A landscape with many valleys, sampled at points; each row gives a point and its height.
From any point a ball takes the steepest step (drop divided by distance) to one of its 2 nearest points. It stops when none of these is lower. Distance is the straight distance between rows; heights are no part of it.
z680 (h 596): [136 153 116 109  92  81 141 136 109 131 133 137 146 117 114 182 122 148
  90 176]
z23 (h 555): [123 143 102 137 122 153 104 101  46 125 119  81 160  84  77 155 178 166
 172 129]
z244 (h 531): [135 189 114 125 159  97 157 168 133 147 142 200 118 125 170 103 133 119
 129 156]
z78 (h 355): [122 102 184 135 116 131  57 103 145 129 153 109  96 148 191  95 116 109
 161 115]
z681 (h 605): [ 77 133 133  98 121 168 158 107  95 126 152 102 156  85 124  95 166 140
 189 134]
z757 (h 667): [ 84 152 159 112 135 112  95 126 127 174 176 151  96 108 175 134 108 119
 188  74]
z212 (h 272): [116 126 153 120  85 124 160 165 170 105 119 102 153 148 146 130 112 145
 159 141]
z130 (h 541): [206 141  96 143 205 150  92 118  78 167 104 107  86 126  95 166 130 138
 125 103]
z579 (h 310): [132 153 150 167  92 123 125 123  87 128 164 196  97 139 138 128 121 149
 168 115]
z554 (h 226): [130  79 159 160 111 163 100  54 146  83 172  93 142 139 120  62 149  84
 132  94]
z388 (h 440): [115  93 120 136 117 142  89  98 176 115 134 164 125 138 110 106 123  85
  76 111]
z710 (h 306): [142 132 133 193  90 131 131 138 119 101  71 112 137 168 124 167 106 170
 145 111]
z612 (h 620): [194 148 110 120 148  98 167 146 125 153 151 142  73 120  98 168 143 122
 130 103]
z845 (h 727): [103 137 137 137 100 169 173 143 134  93 156 187 152 137 140  48 122 150
 130 158]
z799 (h 843): [124 157 155 145  96 117  92 109 170 103 185 161 123 127 161  92 157  83
 158 115]
z419 (h 488): [113  82  94 137 147 182  81  89 137  98 115 146 142 110  93  97 116  80
  82 109]
z591 (h 358): [132 120 118  76  85 145  74 179 132 164 143 129  90 151 179 158 140 135
 137  80]
z361 (h 286): [150 114 150 120 145  72 168 161 157 122 106 103 126 133 123 136  81 141
 102 179]
z105 (h 419): [111  94 141 114  95  88 112 105 132 125 108  55 159 127  79 195 100 159
  95 128]
z693 (h 603): [198 123 112 108 172  99 144 121 144 164 138  93  85 124 112 160 145 110
  97 130]
z27 (h 468): [116 144 123 134 159 117 144  92  40 150 114 114 128  81 103 154 115 178
 136 154]
z879 (h 522): [103 137  87 131 130 110 147  94 148 123 126  97 181 120  86 168 142 101
  88 126]
z771 (h 679): [ 79 157 134 119 121 118 111  94 150 153 165 158  90 122 147 142 105 113
 136  61]
z566 (h 810): [145 174 119 128 127 152 143 124 124 141 150 171 130 142 147 100 205  96
 142 128]
z243 (h 283): [116 135 126 150 160  81  75 112 137  89 102 113 193  99 119 130 126  83
 124 193]
z113 (h 654): [165 144 116 149 130 136 193 131 161 138 115 156 109 178 115 130 177 114
  86 118]
z98 (h 490): [163 141 104 160 169 157 106 102  77 153 119 149  87 123 108 147 139 144
 149  95]
z267 (h 447): [133 138  84  65 128 128 114 136 141 169 143  81 120 114 120 187 144 109
  77 105]
z734 (h 694): [ 69 160  92 128 160 123 121 120 148 165 119 140 115 131 151 155  66 114
 109  75]
z702 (h 118): [165  92 161 150 153 136  95 140 160  93 105 123 113 132 143 101 145  94
 165 143]
z979 (h 167): [100 142 122  89  95 130 115 166 180 120 151 116 128 123 148 144 126 103
 165 106]
z88 (h 623): [101 147 155 114  88  87 175 132 199 111 163 190 136 135 127 105 140 125
  82 166]
z714 (h 292): [117 134 106 147 195 102 172 107 120 117 118 110 136  77  81 142 115 118
 138 144]
z343 (h 660): [ 92 156  97  77 116 115 197 131 144 127 156 130 173  80 106 126 132 137
 111 163]
z334 (h 516): [153 171  93 147 154 118 156  99  39 143 122 107 138  89  79 166 176 168
 147 137]
z152 (h 220): [131 118 113  97 146  83 119 149 161 132 105  96 136 110 130 164  82 112
  99 153]
z137 (h 458): [ 94  93 124 164 122 150 148  89 152  82 132 109 152 127  89 110 101 116
 142  63]
z282 (h 496): [ 97 100  99 179 125 161 121  71 132  77 120 143 177 128  63 114 126 108
 109  85]
z480 (h 411): [145 127  95  68 127 130  93 166 110 178 129 113 101 137 146 170 137 126
  97 112]
z826 (h 707): [ 88 152 136 163 151 111 105 113 126 134  87 132 127 142 155 149  43 136
 115 103]
z18 (h 576): [198  98 103 107 177 145 114 113 124 141 116  88  88 123  70 172 116 127
  95 104]
z488 (h 553): [152 144 110 120 107 121 130 200 118 152 112 187  87 176 173 132 122 140
 117 121]
z303 (h 373): [116  94 198 111 135 127 113 124 130 122 129 163  79 137 181  55 110 139
 132 160]
z363 (h 372): [182  95 143  89 159 117 191 189 166 117 105 130 101 122 117 105 105 152
  98 183]
z251 (h 757): [120 113 125 134 102 162 132 120 122  93 159 179 164 113 124  66 154 116
 122 170]
z54 (h 556): [147 144  99 154 141 107 157 116 164 106 108 109 183 143 103 147 174  85
 115 132]
z698 (h 340): [135 129 111 133 189 122 174 122 106 124 114 138 100  82  84 133  74 142
 149 133]
z121 (h 407): [115 114 130 114 133 130 134 130  84 138 120 133 116  98 110 144  82 165
 139 147]
z341 (h 554): [152 136 108  93 103 103 151 146 129 162 111 118 141 162 142 162 126 143
  39 167]
z89 (h 489): [127 160 118  88 196  95 148 158 109 188 129 159  96 106 175  99 127 127
 100 154]
z811 (h 638): [167 119 144 145 129 150 157 141 126 127 101 150 114 169 131 115 163 133
 109 155]
z504 (h 630): [ 89 158 131  90 127 119 114 109  89 151 161 129 138  71 134 137 149 138
 186 137]
z793 (h 513): [136 102 136  88  78 129 102 138 134 149 108 103 148 157 137 160 129 135
  56 161]
z571 (h 279): [140 124 158 115  67 151  85 149 108 165 177 150  82 183 182 125 140 142
 148  69]
z819 (h 266): [125  88 188 120 133 136  89 134 138 126 100 108 121 144 171  97 129 123
 137 160]
z563 (h 831): [117 150 124 107 126 150 106 127 164 124 179 149 123 111 156  85 191  63
 166 114]
z813 (h 309): [ 87 141 144 184 102  95 101  94  71 110  78  61 171 135 113 165 127 197
 141 121]
z795 (h 604): [162 127 109 147 160 136 212 112 159 143  98 117 149 169  93 124 184  99
  93 121]
z431 (h 184): [117 155 132 205  87 129 112 121  84 104  87 100 143 160 110 178 106 205
 146  83]
z686 (h 228): [114 108 124 124 116 179  86 137 136  83 156 149 138 123 154  68 107 103
 152 130]
z116 (h 486): [113 167  85 116 142 117 141  95 112 169 127  88 155 112 114 187 124 137
  63 124]
z929 (h 153): [119 125 103 116 148 135  72 139 152 114 105  84 157 104 120 157 101  95
 146 121]
z628 (h 341): [121  92 140 167 100 138 112  69 175  84 165 150 165 152 110  76 153  64
  97  97]
z699 (h 652): [ 84 152 151  84 116 132 105 137 107 177 184 124 109 112 173 131 155 136
 202 100]
z687 (h 593): [177 137 108 110 121  95 134 175 121 167 150 177  64 143 132 174 107 138
 122 103]
z578 (h 460): [109 101 152 113 146 155 118 151 110 151 112 141  86 145 176 100  83 140
 158  90]
z810 (h 417): [ 96  85 173 173 123 136 143  87 152  98 117  84 142 140 123 109 117 133
 168  95]
z452 (h 557): [174  96 166 154 102 176 136 138 105 112 115 143 105 187 149  96 156 148
 141 139]
z456 (h 584): [108 123 123 121 122 168 144 100  94 106 143  75 162  81  84 119 189 124
 192 131]
z134 (h 227): [106 154 125 144 178  72 180  96 108 135  98  68 182  91 121 133 150 128
 134 163]
z831 (h 511): [144 136 135 147 134 136 140 194 119 160 108 173  90 171 197 110  98 144
 152 100]
z383 (h 636): [ 91 141 118  96 136 162 199 130 129 136 148 137 177  92  98  83 164 141
 138 163]
z641 (h 444): [107 118 155  83 166 114 121 154 136 153 136 179  84 110 174  73 125 127
 111 157]
z782 (h 461): [ 78 106 132 111 142 148 121 134  74 165 111 154 101 103 134 112  59 160
 149 113]
z339 (h 250): [176  87 132 128 184 124  86 143 143 114  85 109  92 125 124 133 102 116
 145 154]
z977 (h 677): [ 93 137 142 115  77 141 197 158 178 114 150 180 135 148 139  91 130 167
  81 146]
z11 (h 59): [109 125 113 102 144 155 103 139 148 141 118  90 133 126 143 124 140  93
 155 106]
z500 (h 787): [149 168 105 164 120 162 159 123 121 101 133 177 159 135 121  83 195 101
 135 150]
z169 (h 224): [119 143 114 154 148 101  65 106 144  92 111  95 180 114 119 144 145  84
 163 137]
z938 (h 577): [143 167 136 120 109  72 147 181 187 126 141 200 119 135 164 114 133 121
  83 173]
z951 (h 682): [ 99 139 103 111 105 119 172 174 169  85 141 141 194 100  87 123 115 132
 128 162]
z604 (h 338): [203 110 107 117 179 120 111 165 100 140  88 113 104 132 136 140 107 127
  84 181]
z817 (h 424): [151 125 160 177  76 148 129 140  90 119  87 107 134 192 157 141 141 169
 154 140]
z684 (h 354): [123  99 170 138 115 144 159 143 166 100 131 107 110 138 133 119 105 139
 179 101]
z111 (h 108): [148 111 148 127  61 150 114 145  90 146 177 168  82 144 135 146 121 165
 156  92]
z256 (h 395): [206  98 103  94 170 105 153 170 146 125 100 118 112 122 123 109 125 107
  61 181]
z647 (h 404): [125 156 137 179 125 134  90 100  95 125 138 161 105 133 128 128 109 135
 153 110]
z150 (h 466): [123  82 162 109  86  99  97 111 140 136 118  91 153 151 105 172 112 149
  79 165]
z487 (h 369): [ 87 105 152 170 100  76 100  78  97 100  92  54 166 116  68 174 117 189
 117 119]
z568 (h 116): [126 102 113 162  89 188  92 110 142  58 160  97 152 138 137  68 118  88
 154  90]

Call two points neighbours if one is among the 2 nearest of the other. Go from one point of each pair to the other, from neighbour to neighbour, staying as low as possible. Name the highest point that can't be avoided.
z11 / z568 | z282
z121 / z111 | z879
z121 / z578 | z782
z11 / z702 | z256

For each start below, name the point where the ball stops.
z341 | z431
z811 | z431
z343 | z121
z137 | z11
z977 | z702
z113 | z111
z612 | z578
z693 | z111
z267 | z111
z363 | z11
z504 | z121
z419 | z568
